A landscape with many peaks, sampled at points; each row gives a point and its height.
A climber steps from a point to whichever of its 3 nearest points has the largest rise for the distance, and stops where none of them is higher. Distance is the straight distance between rows; heights are no part of it.
<164>: [125 168 153 146 153 132 107 142 103 150 108 117 172 106 103 137 100 127
 146 119]  height 671
<1004>: [ 54 107 161 155 132 161 153 168  84 186 110 143 104 129 116 112 151  99
 149 125]  height 704
<730>: [119 112 150 143 155 145 160 123 131  59 163 116 153 129 107 176 147 180
 129  99]  height 692
<884>: [136 114 104  92  63 106 127 122 145 111 167 175  87 146 181 109 139 125
 103 151]  height 268
<299>: [177 160 109 109 132 106  78 115 138 155 102 111 157 101 124 110  85 100
 114 128]  height 378
<103>: [106 173 155 150 158 153 103 149  92 181  81 116 155  96  98 123 101 107
 145 133]  height 656
<379>: [198 120  88 120 178 109 135  58 166  70 103  24 137 140  92 149 130 160
 145 145]  height 581
<829>: [190 119  75  92 142 104 106  90 149  90 145 100 143 121 135 131 111 130
 105 129]  height 418
<885>: [107 110 110 117  77 129 132 139 146 177  94 170  58 130 175  88 149  68
 102 164]  height 379
<1185>: [102 106  91 134 117 146 128 150 151 219  63 171  55 102 177  99 135  43
  99 136]  height 677
<823>: [104  98 128 111  71 114 145 138 129 111 175 167 100 160 155 102 161 143
 118 135]  height 195
<68>: [181 108  80  95 153 118 136  88 147  66 152  87 136 129 125 150 143 148
 115 134]  height 371
<572>: [107 108 122 114  52 109 130 132 148 136 150 180  66 158 182  93 152 119
 108 159]  height 178
<807>: [139 146 110 113 125 138  99 131 123 192  61 136 114  95 145  90 106  47
 107 148]  height 710
<907>: [ 91 110 130 127 122 145 136 157 109 197  92 154  95 112 141  99 138  68
 132 135]  height 653
<854>: [127 130 158 156 161 145 143 131 126  77 149 113 166 128  99 183 128 178
 137 100]  height 567
<551>: [137 141 125 106 107 127 105 127 121 155 109 146 131 111 132 100 115  89
 114 136]  height 651
<304>: [126 149 170 178 181 148 148 148 132  91 133 108 171 129  97 184 110 181
 151  95]  height 538
<383>: [128  91 107  99 121 129 169 111 129  53 191 129 118 155 140 152 175 178
 120 117]  height 361
<188>: [134 179 139 127 153 129  90 135 105 183  76 106 156  96 114 111  92  96
 142 136]  height 669
<553>: [116 161 135 124 143 144 107 144  98 177  84 123 146  96 113 110 100  86
 136 133]  height 673
<39>: [159 191 126 139 165 111  79 119 124 173  85  94 169  99 106 124  79 125
 150 117]  height 661
<657>: [ 82 110 156 127  93 136 142 149 100 138 145 156 120 138 124 115 146 122
 136 121]  height 695
<755>: [115 178 197 206 192 160 151 165 123 119 119 120 181 138  91 174  89 175
 158 107]  height 528
<85>: [150 121  93 100  57  98 120 111 154 114 159 174  72 150 196 108 139 123
  83 160]  height 213
<75>: [119 120 138 120 118 133 129 128 111 108 156 141 140 129 122 133 130 144
 125 112]  height 582
<616>: [180 131  87  93  80 106  95  98 151 128 124 164 100 128 175 106 105  92
  73 159]  height 332
<1089>: [ 83 105 163 138  97 132 152 146 103 120 166 159 128 144 122 125 151 146
 140 116]  height 647
<320>: [116 136 143 119 115 138 117 139 101 156 113 144 134 113 124 109 118 100
 130 130]  height 660
<845>: [107 125 165 143 133 138 149 139 111  93 160 141 148 125 111 160 137 163
 133 100]  height 558
<1250>: [168 158 116 115 144 112  83 115 127 137 113 109 158 109 112 131  93 116
 128 116]  height 398
<433>: [154 138 110 102  98 121  93 117 131 155  96 151 118 109 151  96 105  72
  90 150]  height 696
<558>: [110 138 164 150 133 138 135 140 106 115 142 132 158 119 107 148 116 150
 144 103]  height 602
<388>: [136  96  99  87  93 115 161 123 142  75 197 156  95 161 170 127 162 165
 109 129]  height 112
<667>: [ 92 123 159 135 116 139 135 147  92 127 141 144 138 126 112 130 133 131
 137 115]  height 658
<569>: [163 152 125 150 184 126 120 114 148 101 125  81 165 119  94 171 105 166
 148 105]  height 727
<1272>: [159 173 117 112 141 117  75 125 125 190  73 112 152  95 124 101  87  75
 120 139]  height 708
<547>: [157 119 111 105 129 122 118 113 128  99 152 130 146 119 124 140 123 142
 115 114]  height 393
<735>: [127 193 165 173 175 137 105 145 106 159  95 102 172 114  89 143  86 146
 160 117]  height 716
<400>: [146 104 135 130 170 148 179 101 147  28 145  68 144 140  98 183 173 187
 136 133]  height 434
<177>: [195 111  56  85 129 107 114  80 159  80 155 114 120 132 158 127 118 122
  83 149]  height 362
<291>: [117 164 179 176 171 147 133 151 111 119 125 115 171 122  91 166  99 163
 151 107]  height 578
<190>: [167 128 137 150 188 144 165  97 165  48 115  48 154 143  86 191 146 186
 157 132]  height 642
<125>: [ 84  98 145 121  73 125 144 146 120 144 151 168  98 152 145  95 158 123
 134 134]  height 557
<4>: [ 71  88 120 131  85 131 145 158 141 181 121 169  64 145 163  86 165  88
 131 155]  height 376
<408>: [132 108  93 100  55  94 139 118 158 105 182 174  67 167 201 110 154 140
  95 155]  height 180
<747>: [107 100 109 105  59  98 154 140 157 100 204 168  77 181 189 103 175 161
 118 153]  height 131
<955>: [142 120 118 100  95 122 115 122 123 118 145 152 127 128 143 117 123 118
 106 131]  height 472
<216>: [163  99  84  85 133 120 149  99 141  60 176 115 124 138 144 144 147 155
 107 128]  height 290
<1195>: [ 88 113 150 129 104 142 133 146  93 162 118 153 119 126 121 106 138 101
 138 133]  height 703
<377>: [157 138 158 167 196 151 174 113 172  52 122  66 159 146  88 198 138 190
 152 115]  height 575
<489>: [136 163 122 117 147 135  94 134 113 193  68 122 141  92 127 100 100  67
 125 140]  height 691
<1201>: [ 96 106 156 139 115 131 157 141 108  83 176 152 139 144 116 147 149 166
 135 103]  height 560
<509>: [202 152  84 116 165  87  81  84 158 139 107  80 156 112 109 121  78 126
 126 113]  height 540
<1177>: [110 114 134 114  87 127 130 135 113 136 141 163 116 133 139 106 133 112
 123 134]  height 596
<1267>: [102 180 183 188 176 161 128 163  91 153  93 115 166 116  91 147  96 141
 159 122]  height 670
<561>: [122 115 123 107  70 123 121 128 131 141 129 172  91 136 159  96 134  95
 108 152]  height 380
<1108>: [149 144 132 154 179 139 137 122 142  86 131  92 168 127  97 179 119 175
 142 101]  height 663
<71>: [124 202 184 201 193 150 129 160 120 141  96 108 179 131  86 156  79 166
 165 111]  height 571
<1073>: [135 125 108 110  71 128 107 125 144 170  86 168  73 117 175  94 129  63
  91 165]  height 314
<877>: [124 125 103 115  53 114 116 118 152 158  99 174  58 133 199  95 138  83
  82 173]  height 292
<1006>: [ 96 113 105 128 128 158 133 161 124 211  73 162  80 104 154  94 130  51
 118 136]  height 636
<160>: [ 93 126 139 121 112 145 130 150  97 174 104 146 120 112 124 105 134  88
 131 133]  height 683
<570>: [ 57  79 134 141  93 128 154 166 135 178 139 163  74 159 147  88 180 105
 147 147]  height 461
<748>: [ 93 102 104 128 106 139 134 155 142 210  82 165  51 113 170  94 147  59
 107 136]  height 635
<165>: [143 157 137 118 135 125  96 130 115 154 107 120 161 103 113 117  98 107
 131 127]  height 397
<648>: [ 93 106 131 116  74 131 134 141 132 166 121 166  80 140 156  91 154  90
 121 150]  height 521
<428>: [ 88  89 146 124  92 122 166 137 122  96 196 162 110 166 140 123 172 175
 133 111]  height 34
<426>: [174 130  97 109 147 110 104 104 141 103 137 104 154 116 124 140 111 134
 116 120]  height 465
<228>: [114 131 149 126 119 133 124 137  97 129 134 141 143 120 116 129 122 128
 131 115]  height 637
<156>: [108 144 183 176 157 151 147 150 108  99 140 123 167 125  98 171 118 170
 144 103]  height 549
<1182>: [ 33  75 156 170 140 150 168 175  96 199 124 154  89 151 120 109 174 107
 165 128]  height 640
<15>: [ 92 150 163 147 139 147 127 153  87 152 109 131 147 112 103 129 115 120
 149 121]  height 699
<733>: [167 115  99 118 174 124 138  87 156  58 137  65 146 131 108 168 139 164
 130 128]  height 574
<51>: [164 140 118 137 172 124 123 105 148  93 133  82 165 118 102 170 119 163
 141 105]  height 679
<741>: [170 174 125 151 179 114  97 113 138 136 104  86 167 115  95 154  83 156
 152 100]  height 605
<799>: [169 128  98  99 119 112 105 102 138 114 140 132 136 114 143 120 109 114
 100 128]  height 372
<88>: [155 143 120 113 134 116  98 119 124 126 130 125 156 108 125 127 105 122
 121 120]  height 420
<161>: [ 82 133 181 164 138 150 144 155  79 138 125 140 143 128 102 138 128 133
 147 119]  height 682
<322>: [144 122 111  97  77 118 118 120 135 117 153 164 107 134 157 108 131 115
 103 139]  height 377
<40>: [151 154 116 104 118 123  89 122 122 174  85 132 135 102 136  96  97  68
 107 147]  height 731
<750>: [132 147 147 145 150 132 119 133 120 117 131 118 169 115 101 148 110 151
 139 107]  height 618
<1210>: [214 134  62 116 181  86  98  57 174 118  97  41 138 125 106 127  89 140
 137 117]  height 577
<834>: [140 182 169 188 193 141 132 142 135 115 113 101 176 128  92 175  90 176
 163 102]  height 617
<761>: [188 123  87 117 172 114 118  82 158  81 126  68 154 125 108 152 124 151
 129 124]  height 634
<592>: [152 130 124 120 144 124 122 115 130  96 145 117 154 116 113 150 119 148
 124 111]  height 404
<861>: [132 104 130 120 144 138 159 120 128  61 173 119 140 137 118 169 155 176
 127 101]  height 738
<978>: [143 163 137 142 157 123 103 127 122 130 113 106 172 107  99 145  95 146
 139 108]  height 654
<782>: [156 101  97 102 155 132 154  92 141  47 157  87 137 136 117 161 152 162
 122 128]  height 459
<994>: [ 40  74 144 159 120 140 160 176 115 195 132 158  81 155 135 100 184 102
 156 133]  height 576
<1191>: [120 102 121 102 109 124 151 120 123  83 184 149 123 144 139 135 154 163
 120 111]  height 210
<1105>: [ 48  75 152 140  71 117 149 161 138 153 166 161  82 175 149  90 190 131
 144 153]  height 389
<1119>: [123 125 100 118 112 148 118 142 137 204  59 160  76 100 165  92 125  38
  96 150]  height 718
<330>: [ 75  88 137 129  65 106 155 151 146 121 198 170  90 191 167  94 181 157
 133 146]  height 54
<193>: [205 120  56  96 149  98  94  77 169  98 132  85 134 121 135 124  97 119
  96 142]  height 381
<499>: [154 131  89 106  40  91 107 100 158 127 136 177  52 143 216 106 128 110
  70 178]  height 235
<201>: [144 128 117  98  87 120 108 121 131 134 131 157 117 124 153 106 121  99
 101 140]  height 408
<760>: [149 185 128 128 162 126  75 126 115 204  57  98 159  96 116  99  81  85
 140 135]  height 685
<977>: [ 55 103 180 162 118 148 159 161  84 157 137 149 115 144 111 123 152 128
 156 120]  height 674
<970>: [ 80 105 139 125  97 145 141 150 115 179 116 159  91 130 143  94 152  87
 132 138]  height 607
<908>: [ 91 144 152 142 144 156 123 156  84 183  91 123 139 100 107 118 118  90
 143 131]  height 680
<985>: [206 116  64 107 172  97 115  61 173  88 109  37 134 131 103 134 109 147
 133 141]  height 595
<1011>: [117 133 127 114 111 142 117 143 110 178  84 144 114 105 135 100 122  69
 123 143]  height 659
<1018>: [154 114  92  88  83 108 128 109 145  95 171 165  94 149 181 116 137 130
  87 146]  height 202
<1013>: [156 112 114 119 162 139 160  95 143  44 150  80 147 130 105 176 157 179
 129 122]  height 449
<734>: [152 112 106 100 126 125 137 113 134  83 163 130 138 129 131 146 139 148
 115 114]  height 315
<179>: [ 98 150 193 178 157 153 146 155  95 115 132 133 163 127  93 162 112 159
 148 110]  height 555
<1037>: [188 144  91 115 166  98  89  93 155 124 118  83 159 111 115 138  95 136
 125 113]  height 514
<844>: [147 181 139 146 164 121  91 129 115 159  95 104 171 102 102 131  89 128
 147 116]  height 698
<462>: [172 140 122 148 193 124 142  97 160  81 114  56 156 131  89 176 122 178
 155 112]  height 730
<794>: [107 120 132 111  93 138 130 142 116 169 108 159  96 122 141  95 134  84
 122 142]  height 639
<644>: [ 72 119 161 141 123 157 140 159  86 167 112 144 120 119 113 113 138 104
 147 127]  height 724
<329>: [ 87  86 127 116  76 102 171 143 147  89 223 158  96 192 168 110 189 180
 131 126]  height 80
<385>: [ 96 101 131 115  62 107 141 145 139 130 163 171  82 163 169  95 159 132
 121 147]  height 331
<816>: [136  96 123 116 156 143 171 109 137  37 162  98 143 134 113 179 172 183
 130 121]  height 385
<1053>: [ 86 120 180 157 122 144 154 153  93 107 152 143 147 134 106 150 134 154
 145 104]  height 572
<18>: [148 187 151 172 186 128 114 135 135 133 106  91 174 119  90 161  84 162
 158 102]  height 657
<669>: [189 139  90 131 187 107 117  84 159  96 107  52 150 125  95 161 109 162
 144 110]  height 672
<1025>: [ 45  79 159 152  95 131 159 163 112 169 147 160  92 164 132  97 184 114
 154 134]  height 510

Two climbers start at each pair of points below. Name the first point that both come to, or write -.
<408> and <1018> | <322>
<1037> and <68> | <669>
<1025> and <1201> | <644>
<1013> and <75> | -
<970> and <385> | <1195>

Where does a climber stop that starts at each point below?
<1105> | <644>
<4> | <644>
<329> | <644>
<85> | <644>
